Points, in no order, along strands that fork, close into loops and pass close to each other.
Points whose rows are less than 187 apart are linked; no others are.
J72: [-12  11  18 -37  25  -5 -17  27  32  13  -3  38  14 -30  25   4  14 -10
  15   2  13   3 -30  29   5 -40  -1  24  -4  11 -32 -24 -78  32  38  -1
  21 -47 -17   8  39   5  -2  -3 -37  -1 -15  34  27  16 -11  -1   2  -1
  -8 -11 -15 -24]
J322: [-19 -17 -38 -46  -6   2   8 -24  41  15 -13 -21 -20 -59 -31 -15 -51  61
  13 -14 -13   4  20 -17   0  14  10  56   4  52  96  -7   2   2 -13  -4
  29  32 -33   3  21 -28 -58 -44  22 -48  24 -33 -10 -71  22 -17  56 -69
  19   5  -1  48]
J401: [ 26  23   5  10  66 -27   0  35   2   6  -4  40  28  -7   0   9  38 -72
  24 -17  22 -43 -29  26  47  12  15 -62 -10 -54 -42 -23   0  33   3  18
  11 -21 -28   7  50   4  22  45  24  26 -23  -3  51   1  -4  31 -28   1
  -6  -5 -36  -2]
J909: [-17 -33 -33 -20  -2  24  -1 -38  22  16  -5  -5 -12 -46 -18 -16 -14   9
  -4 -34 -12 -17  17 -32  24  49  13  32 -15  26  79 -16  33 -17   2 -31
  39  16 -58   1  27 -11 -60 -64  51 -36  23 -61   5 -67   1  11  34 -47
  10  36 -19  48]
J587: [ 14   0  10 -10   1  18 -31  -7 -42  -6  -7  -9  -4  37  23 -14  15  29
  -3 -15  37  15 -23   0 -29  12   7   5   7  15 -24   0 -41   5  10  -7
 -25 -32  36   4 -19 -19   1  16  -6  22 -20  34  11  37 -20   5 -37  -4
  22 -24   8 -23]
J712: [ -2   2  -2 -13  45 -31  -9  34  55  36 -68 -65   4   7 -16  16 -74  69
  -7  30  34  -8 -17  35  14 -48 -27  61 -29  22  57  17 -89  72 -38  37
 -40  58  30  26  14  23 -39  54  21 -45 -27  15 -13 -12  -1 -42   0 -51
  -9   4   7  19]
J793: [ -25   23   29  -28   17   18   -1   13   35   42  -38   69   27  -34
   10   20  -16   18   29   -8   10   17    8   14    9  -51   17   31
    7   22  -13    5 -102   23   11   -9   -7  -11  -36   11   74    1
   -2  -27  -18  -20  -18    7   43   14   -9  -17   36  -27    3    6
   23  -11]
J422: [ 21  -5 -20   7  30 -28   9  31  12 -36  41 -34   4  41  -9 -25  10 -47
 -69  51  12 -40 -54  -4   2  20 -12 -32 -17 -25 -24 -17  67   6  -9  24
   2  27   7   6 -26   2  -1  54  20   5  30 -63 -31 -28  37  19 -20  -5
 -23  35 -49  18]
J300: [  6 -28  11 -47  19  56  -3 -39  24 -10   0  63   8  13   1  21  49 -55
 -45 -16   3 -17 -38   8 -19  14   9  -7 -13 -14 -57   1  -1  25  25 -39
  66 -10 -70  -3  30  14  13 -20  18 -14  13 -38  52   3 -17   9 -13   2
   5   0 -31 -36]
J286: [-25 -37   0 -12 -10 -12  36 -15   5 -29  17 -13  10  44   4  38 -26  -6
 -64  20 -10  -6 -15   5 -43 -13  -2  26  16  13 -19  40  19  -2 -11  10
  21  20   6   5 -11  -4  25  25 -20 -20  31 -23 -45   2  35 -40   3  32
 -19  17  26 -24]
J737: [-33 -23  10 -25  31  48   0  -9  22  71 -76  16   9 -29 -41  51 -12  38
  -7  -5  20  10  26  27  42  32  10  45 -56  14  47   9 -34  22 -28 -36
   1  42 -71  11  71  31 -55 -15  47 -14   6 -24  16 -37 -23 -22  18 -34
   6  42  21  32]
J728: [-31  43 -30  -3   6 -31  -9  27  71  22   8   9  21 -64 -38 -16 -42  10
  -1 -12  -3 -45  10  -7  11 -43  -6  42   4  14  56 -23 -16   7  12   6
  -9  25 -20  23  42 -16 -16 -55   8 -29 -39 -38  17 -59  30  21  56 -75
  -7  40 -29  31]
J328: [-35  24 -12  -2  21   9  -7  13  53  15  -7  44   6 -28 -24  -9 -34  24
 -24  -1  15 -36  -7  22  -1 -46  -5  25   0  32  46  -3 -40  16  -7  -4
   3  38 -26  28  46  -4  -5 -53  33 -44 -40 -57  12 -22  21   3  60 -84
  42  14  28  23]
J762: [ 10  48  13 -16 -57 -36   1  43  51  -1  56  -2   9 -69  -9 -63 -20 -12
  58  44 -36  -3  27 -68 -11 -54 -23 -14  38  34  35 -39 -16 -28   5  26
   3 -31  35  -7 -38  -2   7 -58 -66 -34  -1   6 -37 -56  25 -16  -4 -24
  -2  -2 -51  21]
J243: [-10 -13  17 -27 -17  37   3 -42 -24  -1  -8  10   6  34  21  14  12  33
  10 -14  30  64 -13  -1 -22  16  -9  13   9  19 -26  22 -38  15  10 -11
  -5 -41  16 -19 -33  -3   7  13 -32  19  22  48  -1  38 -29 -27 -40  34
 -11 -29   1 -28]
J146: [ 23  -7  16   6 -44  46  -4 -42 -33  -1   7 -12   1  20  21   2   3  40
  55 -39  15  70  21 -24  13  56  11 -30  -4  20  11  11   0  -4  20 -26
 -26 -53  21 -46 -42   6 -11   0 -35  25  48  57  -8  10 -48 -23 -48  34
  -1 -29   2  18]
J512: [ -4  -1  27 -15 -15  93   3 -53 -11  13 -58  72  14  52  15  23  39 -10
  17   1   9   5  -8 -11  -9  22   6 -37  33 -12 -14  52 -26   3 -47 -29
  -6  27 -34   4  -7   4   5 -12  38 -19   1 -35  24  71 -24 -23 -14 -23
  43 -18  30 -35]
J132: [ 24  21  -2 -35 -43 -10  -8   1  48 -11  37 -12 -18 -60   0 -70   0  16
  42  13 -17  40  14 -57   0  -2  -6   7  12  48  29 -43 -31 -12  34   4
   7 -33  22 -31 -38   3 -15 -47 -66   0  19  27 -12 -37 -16  -5 -32 -33
  10 -33 -71  18]
J33: [  0  28  28 -32 -16 -38  16  30  34 -30  31 -21  41 -25  27  -1  15 -21
  14  53  -2  27 -16  11 -11 -34 -48  28  18  36 -33   2 -74  30  44  12
 -22 -52  39  -9 -28  27  38  12 -80 -31   0  69 -49  15 -25 -43 -42  37
  -6 -17 -31 -28]
J850: [ 36 -10  -3  -5  -6  -5 -23 -14 -53   7  24 -40 -21 -10  26  -7  28  39
  43 -36  37  54  26   1  41  72  24 -20 -30  -2  26 -37  -2   4  30  -5
 -15 -60  13 -32  -9   8 -40  15  -9  65  24  57   2   9 -48  24 -38   6
  19 -29 -24  34]
J803: [  0 -32  -7 -70 -19  43  15 -62  28   1   7   1 -11 -17   2  -3   8  17
 -10 -25  11  19 -24  -8 -11  37   1  35 -17  40  -7 -14 -11  10  28 -20
  57 -11 -44 -21 -11  13 -34 -39 -23 -13  48  -6  11 -30 -28 -33 -36   2
  12  11 -34  -3]
J38: [ 12  -8   1  48 -29 -17 -36  -1 -61   0  31 -13 -33 -28  12 -16  -2  -1
  10 -63 -30  22  40  -5   2  21  25 -22 -10 -39  -5 -25  51 -71   9 -13
   5 -24 -21 -15  -8 -29   6 -36   2  42   0  21  35  -5  10  54  16  91
 -13  -8  25 -15]
J756: [-24   4  22  26 -40 -50  14  24  -5  -2  34  14  -4 -28   2  24 -27 -42
   0   1 -68 -14  30  -1   1 -39 -18  14  17 -14 -33  17  26 -45  26  26
  39 -15  -1  -4   8 -18  27 -14 -43 -32  16   5 -21 -11  26  -8  34  87
 -30  21   2 -41]
J183: [-43  -1  23  -3  19  19  16  -5  28  94 -99  12   1 -37 -50  75 -43  45
  -4   6  25  -1  47  29  39   6   0  48 -24   5  41  17 -44  32 -29   7
  -5  62 -41  19  73  15 -48  -2  37 -58   3  16  -5 -10 -14 -55  56 -48
 -20   5  44  35]
J185: [ -9 -30 -17 -25  15 -34  31  21  -7 -40  25 -81  26  23  13  28 -30  20
 -83  29  24  18 -15  44 -16  25 -19  34 -52  12   3  14  22  24   2  32
 -24   9  57  -6 -53  31   1  71 -31  13  17  23 -73 -11 -23 -33 -24  24
 -30   9  11  15]
J66: [-30  -9  -2 -10  28   7  14  12  23  12 -43 -44 -18  56 -21   4 -48  64
 -31  25  16 -12 -15  28 -27 -32 -17  39 -19  29  40  28 -55  34 -37  29
 -12  68  30  27  -1  16   1  41  22 -44   2 -44 -41  20  14 -48   9 -41
  15  -4  47   0]
J536: [-22 -25   3  44 -26 -10 -35 -20 -38 -21  31  12 -36  -1  17 -20   5 -11
 -20 -39 -35  -5   4   2 -29 -30  25  12   2 -24 -47   3  28 -77  10 -16
  21   1 -20  16  -5 -36  25 -30   2  23 -26   0  16  17  34  42  22  57
 -15 -22  28 -59]
J268: [-29  21  26 -22 -13  37 -10 -19  31  34 -45  57   1 -50  -7  12 -29  34
  25 -11 -10   1  23  -7  18 -20  10  23   5  25  29   2 -74   7   1  -7
  17  17 -39  16  54 -15  -6 -60  10 -36 -22 -25  30  -7 -20 -18  53 -57
  24   9  36   6]
J209: [ 25 -19   9  61  -5 -15 -16   3 -76  -4  23 -22 -40  10   8  -7  23   6
  16 -51  11  17  28  17   9  52  29 -44 -14 -54 -18 -14  64 -55   6 -11
 -16 -43  -6 -19 -11 -31  -4  10  11  79   0  46  28  19 -10  55  -3  57
  -5 -23  22   2]
J982: [-11 -20  20  31 -17  21  -9 -21 -43 -27  16  48   3  46  19  29  25 -35
 -15 -18 -23  -9 -16  14 -51 -22  13 -10  48 -51 -76  35  51 -18 -25 -26
   9  11 -15  -4  -1 -30  33  -8   6  25 -11   4  22  50  38   9   2  60
 -19 -14  19 -50]
J40: [-32 -52   1 -13  -5  42  29 -38 -53 -49  14 -45   9  60  23  29  -2  42
 -49  -7  47  59  -8  23 -34  47  14   1 -10  15 -18  31  56  17 -10 -39
  -9  25  42 -35 -83 -13 -13  42 -28  57  23  47 -17  20 -22 -21 -37  42
 -18 -26  48 -15]
J405: [ 30   5   9  57   3 -32   3  28 -80 -28  24 -22 -13  21   9   8  41 -34
  10 -20  -6  15  25  12  -1  12   8 -48  21 -44 -60   3  73 -33  -9  24
 -36 -40  39 -13 -40 -16  42  25  -3  65 -26  63   0  27  -9  30 -14  55
 -11 -34  18 -13]
J446: [ -5 -23  -7  27  15   3 -12   8 -52 -54   3  20  -1  57   6  25  10 -19
 -40   9  11  -6 -31  38 -57 -10   7 -12  26 -50 -76  30  45 -10 -28  -1
 -30  20  39  15 -34 -26  43  39  17  38 -54   9   1  53  42   7   3  24
  12 -14  24 -66]
J228: [  6 -27 -36  -2  52   8 -20   7  27  25 -18  13  20 -26  -2  -8  18 -24
  -1 -17  16 -26  -1  19  45  51  14 -21 -35 -30  29 -46  28  20  19 -36
  23   7 -52   0  62   7 -23 -15  71  10  -9 -30  60 -33 -11  54   8  -9
  -9  41 -36  19]
J99: [  8  -5  -6 -20  19  18  -6 -13  42 -14   8  62   1 -29  -5 -11  17 -55
 -23 -18 -23 -41 -27 -17   7 -32  18  -6 -13 -26 -32 -14   7 -20  22 -30
  59  21 -64  21  31   2  21 -51  27 -36  -6 -61  46   3   8  44  27  -6
   7  12 -19 -31]
J95: [-23 -39 -14 -18  38  38  -8 -28 -13   5 -43  13  -3  54   2  13   1  32
 -74 -12  21 -38 -40  29 -27  19  11   8 -31   6   5  15  -3  41 -47 -26
  14  74 -13  20  -1  22 -22  21  75 -19  -6 -83  -6  31   7 -11   6 -37
  39  16  54 -11]
J368: [ 33  53  17  33  16 -20   5  34   5 -13  26  33   6  -6  -8 -26  38 -78
  57   5 -19 -18  -9  -4 -16 -68 -11 -66  43 -60 -65 -19  -9 -29   0  37
  -8 -23   4   5   5 -26  69 -16 -25  13 -53  43  17  30  18  38  -7  37
  -2 -50 -12 -62]
J238: [ -7 -10  29   6 -37 -40  34  39  10 -17  66  10  17 -34  -3  37   4 -78
 -17  20 -61 -13  10  19  -6 -49 -34  26  27  -6 -64  20  13 -15  30 -14
  45 -28  18 -15   1  -3  50 -18 -75 -34  18  19 -44   3  32 -26  33  99
 -27  -2 -17 -47]
J500: [ 14  16   8 -19 -15 -56  24  43  -1 -13  43 -54  41 -33   7  -3  22  -5
 -11  44   6  24  -2   9   0  -3 -38  32 -14  37 -27  -4 -27  12  33  36
 -49 -44  46   9 -37  29  31  30 -65  -7  14  78 -51 -13 -38 -32 -26  25
 -20 -28 -33   9]
J675: [ -8  -5 -40 -31  -5 -18   0   4   1 -31  25 -43 -30   7  -9 -56 -41  55
 -26  15  -1  -2 -10  -9 -40 -14   8  56  15  61  55 -25  -7 -31  18  16
  12  21  34   6 -18 -21 -23 -18 -11 -16  11 -25 -36 -22  31  12   7 -53
  28 -11   8   6]
J767: [ 34  23  -9  29 -51 -30  10  18 -10 -15  36 -34  -8 -10  -9 -29  -2 -20
  37  41 -29  14  21 -50  26  -2 -16 -42   4   9   5 -19  52 -33   6  33
 -20 -23  45 -18 -59   6  22   0 -29  10  18  20 -46 -20  -3  -2 -19   6
  -7  -4 -42  46]
J161: [ -5   5  13 -72 -29   9  -7 -27  40 -17  12 -21 -16 -24  12 -31  -2  41
  10  -6   0  38 -14 -20 -21 -12  -7  51   7  74  23 -12 -54  23  31  -3
  26 -30   8 -12 -15  -3 -15 -30 -52 -30  21  30 -12 -17 -28 -37 -32 -19
  12 -18 -29   7]
J158: [ 39  73  15  62 -28 -18 -11  18 -36  -6 -22  -5 -13  32   8 -31  17 -24
  87  14  -4  29  12 -27 -10 -29  -4 -76  57 -32   0  16  23 -22 -35  31
 -62 -27  64  -8 -41  -4  44  12   1  38 -33  31 -21  25   0  10 -15 -11
  36 -19  13  -6]
J252: [ 28  19 -32  34  31 -11  -6   4  -8 -30  32   5 -11  27 -11 -16  15 -69
 -40  32  -1 -50 -30  -7  11  -3  -4 -62  13 -53 -37  -3 114 -10 -21  -7
   2  28   4   0  -4  -4  19  35  47  23  -5 -47   2   3  39  39 -10  17
 -18  20 -31  13]
J113: [-27 -41   6 -26 -19  52  -1 -57 -22   2  -5  56  -9  19  10  36  17 -12
 -27 -36 -15   0 -17   2 -19  32  14  21 -19 -26 -45  17   4  -7  14 -53
  50  -7 -78 -12  17 -10 -10 -39   3   9  25 -26  37  24  -9  -1   0  34
  -6   0  22 -51]
J202: [-10  15 -19  24 -33 -72  13  47 -16  -2  23 -77  -4 -59 -10  -6 -35  26
   7  36 -36 -14  43 -18 -10 -45 -26  51  -5  31  35 -12  37 -48  18  68
 -31  -3  75  16 -29  -7  -5   8 -51 -11  -8  18 -69 -45  24  11  32   0
 -12   0  12  41]
J908: [ -6  47  20  65 -34 -44  10  26 -23  22  21   7 -12 -27  21 -16 -24 -25
  41  10 -71 -20  46 -11 -16 -70 -14 -34  35 -36 -27   3  44 -58  -5  26
  -9 -15  23  11   2 -16  38 -17 -15  -1 -37  14  -6   4  32  24  30  58
 -24   9  33 -25]
J532: [-36 -47   8 -52 -45  53  33 -79 -14  11   5  12  -9  14   7  35  14   7
 -36 -29   1  29  -9   2 -37  58  17  34  -9  14 -47  14  -4  -4  11 -37
  67 -12 -63 -17 -12  -6 -17 -38 -45 -16  52   2   0   7 -16 -12 -22  52
 -22   9   3 -34]
J47: [-10  -6  33 -21 -35 -32  36  18  26 -30  58   6  37 -26  13  18  14 -49
 -17  30 -24  29  -9  20 -14 -29 -41  41  42  22 -73  10 -27  29  26 -22
  31 -43  26 -13 -19  30  44  -2 -79 -33  20  52 -38   9   6 -47  -5  74
 -28 -19 -30 -51]
J410: [  4   9   4  22   4 -13  -7   6  -3  32 -11  28   3  -2   7  25 -29   8
  23 -17 -23 -17  28  10  38 -16 -12  -4 -13 -27   4   3  -6  -2  -5  10
  -9   2 -21  13  39   2  -1  15  15 -14   2  -2  24   8  -4   1  38  24
 -25  24   3  16]
J772: [-45 -54 -13 -38   4 -25  42   3  13 -12  24 -58  16  23   7  40 -37  36
 -85   9  -5   0 -15  43 -47  -1  -4  72 -36  32 -12  33 -15  35  -5  20
  23  19  35  -9 -28  21  12  65 -31 -13  16  12 -48  10   7 -69  -8  42
 -30  14  31 -10]
J101: [-11  12  28  12  18 -28   1  34  69  66 -81 -12  20 -18 -32  61 -59  38
  17  15  39 -11  36  21  44 -25 -20  38 -20  -9  45  12 -50  53 -42  12
 -51  44  -3  19  59  21 -49  35  18 -39 -23  10  19 -31  -2 -45  44 -55
 -15  37  -7  36]
J926: [-37 -18  -7 -25  55  31 -13   8  45  55 -68  42  33 -33 -16  29  18  -4
 -35  -5  26 -16  -6  45  41  25   9  13 -55  16  32 -11 -29  48 -16 -48
  22  54 -80  15  74  47 -37 -21  74 -15 -14 -54  44 -28 -34   0  37 -64
  26  51   1  42]
J678: [ 23  33  -6  46 -16 -74 -10  61  -4  23  -7 -39   1 -42   8 -12 -35  31
  53  30 -14  11  49 -23   8 -46 -22  19   5  -1  41 -14  -3 -24  27  54
 -49 -31  60  25  -9  -8  -9   8 -32   3 -20  46 -29 -36  12   6  38   0
 -10   5   3  37]
J802: [ 49  17  32  32  27  11  -6   5 -27  19 -22  47   7   7  17  11  33 -52
  63 -34   0 -15  -1  19  42  32  24 -67  15 -55  -9 -15   2  11  -4  10
   9 -32 -31  -8  49  -2  24  15  41  33 -17  25  79  32  -3  29 -11  30
   9 -37   1 -17]
J758: [-13 -14  -4  11  13   2  22 -15  -3   1 -21  -7  17  65  -8  55 -20  -9
 -35  20  -9 -14   4  18  -2  10 -34   5  -3 -23 -12  38  23  17 -31  21
  -1  31  31  -6 -10  21   6  53  21 -12  33 -20 -39  21  12 -45  -4  25
 -13  33  21  11]
J469: [  5  33  17  19 -39  -1   7  -1  -4  -4   3 -11  -6   3   3 -10 -20   5
  52  44 -42  27  32 -46  -6 -37 -29 -22  32  23  28  34   2  -9 -19  29
 -42 -14  67  -9 -36  14  40   8 -44 -30  27  14 -59  -2  -8 -41  -4   7
   7   0  -2  14]
J837: [ -9 -21 -22  -2  54   8 -18  15  32  33 -45  33  19  -6  -1  10  19 -22
 -41  -3  33 -51 -20  36  36  34  20  -6 -57 -21  27 -22  13  39 -12 -54
  21  47 -55  11  70  33 -22  15  81  -5 -19 -63  46 -28  -5  26  29 -38
   5  58  -4  19]
J592: [ 38  -7 -14  41 -55  25 -22 -34 -40 -19  40 -23 -34  12 -12 -30   2  10
  10 -19  -9  22  35 -57  22  60   5 -57  -2 -13  13  -2  89 -50  -1 -17
   6 -14  16 -44 -40  -2 -33 -28   1  62  54  -1 -12 -11  -3  24 -28  31
  -7   7 -12  59]
J135: [ 47   3  -7  31 -34 -20   0   6 -17 -12  47 -39 -25 -24 -24 -18  19  -8
  22 -12  -6   8  48 -32  57  44 -11 -47 -15 -12  22 -24  83 -38  27  -1
  -5 -23  12 -24 -40  17 -27 -11  -6  48  35  15 -17 -35 -25  32 -13  31
 -21   4 -45  68]
J143: [-48 -15  13 -29   2  18  47 -21  33  21 -48 -39 -26  12 -32  21 -41  66
  -7  21 -22 -25  26   0 -14   1   0  55   2  44  50  68 -74  32 -47  25
  21  61   2   5   7  10  -3  17   6 -69  25 -12 -40  10   7 -83  21 -34
  -7   4  31  10]
J126: [   3  -14  -15  -44    1  -43   35   23   14  -50   51 -100   30   -2
  -13  -10   -8    8  -74   43    4   11  -13    8  -15   15  -21   21
  -38   47   16    4    6   16   25   38  -16   -6   57  -10  -66   44
   10   38  -59    3   25   44  -80  -18  -13  -46  -26    5  -11  -26
  -28   42]
J889: [ 39 -20 -14  -7  33  -6 -23   8 -46 -11   3 -38 -11   8  14 -42  58  10
  15 -23  56  31 -25  11  16  80  24 -30 -33   7   0 -45 -27  16  34 -26
  -7 -46   8 -19 -16  13 -21  53 -16  73  -6  38  15   0 -52  50 -66 -29
  13 -29 -53   6]
J140: [-29 -25   2 -13  31  67   6 -40   4  15 -54  54  12  46   6  25  44   0
 -58  -2   6 -30 -35  23 -21  21  15 -19  -2  -3  -3  40 -32  36 -55 -33
  28  64 -39  25  16  26  -5   0  71 -34  -3 -81  11  64 -17 -18  16 -37
  53  -1  62 -32]
J56: [ 22  19 -11  -7  50 -15  11  37  15  -8   0  59  35  39   1  19  40 -67
   6  20  22 -52 -67  33   8 -21  -3 -35  14 -44 -59 -12 -21  45   5   8
   5  -4 -15  10  33  12  32  37  -2  -6 -36 -28  40  24  10  16 -29  -3
 -14 -15 -35 -18]
J35: [-42 -55 -13 -28  16  40   6 -44 -39 -27  16 -17  -8  60  22  11   4  28
 -79 -32  49  27 -38  29 -45  49  23  40 -33  14 -39  12  20  22  -1 -43
  10  30   6 -20 -50 -11 -25  30  17  42   8   8  12  21  -6   2 -37  17
  -6   7  31 -41]
J501: [ 29  14  35  14  -6  55   0 -37 -35  39 -31  52   7  13  21  34  33 -12
  82 -13  14  21  11  -8  60  57  17 -60  14 -36   7   7  -5   8  -8 -13
 -24 -44 -43 -21  32  16  -6  14  26  28  26  24  61  39 -30  -6 -27  19
   4 -11  -8  10]
J335: [-21   8 -14 -48  -1  18  -6 -19  17 -38  -1   9 -19  -4  -1 -42 -12  39
 -34  -5  -5 -26 -37 -10 -38 -29  11  39  21  53  42   3 -48  -1   5 -11
  36  42 -27  22   7 -25 -21 -42  24 -49   0 -73 -13 -10  12   1  34 -72
  53   2  15 -11]
J373: [ -6  -4 -13  34 -10 -33   7  26 -52 -53  29 -35   5  24  13  15   2 -14
 -53  10  -9  -2 -12  16 -25  -7 -12  -8  20 -30 -57   6  66 -15  11  33
 -41  -2  51  14 -38  -9  26  44 -16  41 -19  28 -30   3  22  12   5  31
 -18   3  17 -19]
J882: [ 37  32  -1  43 -38  15 -45 -10 -47 -40  18 -17 -58  18   7 -79  35  12
  61   0  -1  51  21 -56 -28   5  25 -75  45  -3 -15  -6  21 -53 -27  -7
 -35 -24  47  -6 -62 -11  13  -6 -24  62 -24  33 -15  19  -1  40 -22 -12
  40 -48  -2  -1]
J87: [ 25  41 -15  38  38  -2  -1   2  21 -29  13  37  -2  -3 -18 -21  20 -77
  -2   1 -17 -57  -9 -22  21 -29  -4 -58  21 -47 -17  -7  53 -22 -12   1
  18  20 -34  12  29 -16  34 -21  41 -14 -18 -53  24   2  37  65  14 -12
  -4  16  -6 -12]
J744: [-33 -65 -20  11  27  24  -8 -42 -44  -9 -25   0 -11  59  11  11  -8  52
 -67 -24  21 -14 -26  32 -37  14  29  33 -31   6   4  14  15   2 -35 -50
  11  49  18   6 -12  -7  -9  36  58  27 -24 -42   5  48   2  16   6  -5
  20  18  79 -31]
J196: [ -5  38 -26 -20  19 -39   3  32  86  -7  31  14  17 -57 -45 -20 -23 -52
  -4   8  -1 -47 -13 -30  24 -43   3  -1   5  -5  27 -46  21  -6  14  16
   8  33 -38  15  21 -10  -6 -40   8 -30 -40 -61   5 -59  28  37  12 -57
 -16  34 -63  23]
J24: [-34  -5 -16 -26   3  -1  18 -15  56  25 -47 -34 -10 -26 -35   8 -53  61
   2   6 -11 -16  24  -6  -7  -6   1  49  15  54  87  25 -39   8 -34  32
   9  51   4  18  36 -14 -43  -8  13 -70  15  -6 -10 -48  17 -51  38 -63
   7  14  26  37]
J857: [ 24  15  47  12 -40  86  -3 -48 -20  21 -36  60  -6  39  18   7  29  -8
  69   7  -3  38   1 -38  16  38  14 -65  29  -7 -10  45  -2  12 -25 -27
 -18 -23 -26 -22  -1  -8   1 -15  18   7  25  15  41  53 -19 -32 -37  13
  11 -25  15  -3]
J828: [ 14  15  -1  14   7 -31 -21  22  15  26 -18 -20  13 -14  -3   6 -29  20
  37   4  14   4  26  -8  35 -13 -15   2   2   6  42 -11 -14  -2   2  42
 -40 -22  19  14  15  -9 -14   8  11  -4  -2  12  -2  -8 -10  -7   1 -26
  -2  14  -4  45]
J559: [ 43  -7  -4  29 -29  46 -32 -33 -54 -54   9  -3 -39  32   0 -47  33 -10
  26 -17  17  40   1 -49  -9  43  35 -70  21 -25 -17  12  58 -22 -17 -27
 -22 -12  23 -33 -61 -18   8  -7  15  60  11   9  13  19  -8  23 -28 -10
  30 -27 -22  16]
J821: [ 19  77  36  53 -14 -42   8  49   3  29   4  28   1 -31  19 -31  -5 -47
  97  11 -46  -2  31 -20  15 -72  -2 -59  27 -23 -14 -11 -42 -28   0  30
 -11 -50  21   2  11 -19  52 -28 -27  -1 -40  43  19   4  15  17  23  33
 -21 -14  18 -26]
J840: [ 10  22 -12  -4  32 -26  12  43  11 -32  40  21   8  20 -16 -18  35 -62
 -17  13   9 -28 -49  16 -37 -40  -4 -13  26 -41 -71 -31 -13  -4  29  14
  -2 -18   4  13  -8  -6  50  23 -25   5 -31   5   8  22  24  29 -31  -1
  -4 -28 -28 -54]
J296: [  4 -10 -50 -15  18 -20 -32  21  -7  -2  13 -48 -20 -12   6 -44   0  60
 -23 -14  19   5 -12  -2 -18  -8   0  54 -10  47  47 -40 -31 -16  45  17
 -15  -8  16   9   3 -27 -50 -11 -16   9 -18   4  -7 -22  12  52  -9 -52
  14 -27  -4   6]
J706: [  7  -4 -27 -21  26 -19  -9  13  45 -22  29  -6  10   8 -20 -35   6 -21
 -31  25  17 -31 -36 -18  -2  -7   2   6  -9  -4  23 -25  12  18   5  10
  18  27 -23  15 -11   6 -17  12   4 -18  10 -77  -5 -43  29  28 -17 -45
  -7  30 -60  27]
J848: [  3 -34 -18   3   2  26 -18 -34   7  29 -15  14   3 -41   7  -1  15  -2
  36 -32   1  13  39 -21  43  58  24 -11 -31 -12  72 -40  25 -18  15 -42
  23   4 -61  -7  53  -1 -34 -64  52  19  15 -25  45 -40 -20  43  27 -20
   8  34  -2  44]
J25: [  9  -4  10  30   4  -3  24 -12 -29  33 -25  26  17  25  -6  62  -5 -22
  17  -8 -26 -22  27  20  37  18 -30 -16  -1 -40 -24  22  42   6  -5  17
 -12  -8 -12  -8  29   1  -5  23  12   2  29  -3  21  11  13 -26  19  48
 -32  34  16   4]
J299: [ 20  59  20  54 -28 -14  10  22 -27  23 -32 -17   8  21  23  -5 -22   0
  82  31 -25  17  25 -14  23 -39 -26 -36  35  -3  14  21  -7   2 -17  36
 -66 -37  81   4 -34  19  44  26 -15   4   1  31 -22  31 -10 -20 -14  19
   2  -6  27   3]
J305: [ 18  -3 -18 -13  35   2 -55   5 -34  10  -6  -8 -25   3  31 -43  24  40
   1 -28  30   4 -21  -2 -16  -6  19  35 -20  25  10 -32 -49  -8  22 -15
 -16 -30   5  12   8 -18 -24 -10  15  27 -50  13  20  24 -16  50 -28 -31
  22 -16  12 -20]

How many points has the smallest loop of links through each point below? Write - if it is on no loop.
J38 | 7
J299 | 8
J238 | -
J183 | 13
J850 | -

A piece is all that can be reached along the links. How many separate loops has the piece of each point below (a circle has one, a figure eight two, a Y none), and how many tips (points with one link)?
J209 | loops 1, tips 0
J728 | loops 0, tips 3
J767 | loops 1, tips 0
J501 | loops 0, tips 2
J143 | loops 1, tips 0

A fork is a point with three links, a tip a point with one. Leave the first point through the second and follow the links. Name the first fork or tip that comes.
J56; J401 | J40
J368; J821 | J202
J889; J850 | J328
J328; J335 | J889
J422; J252 | J762
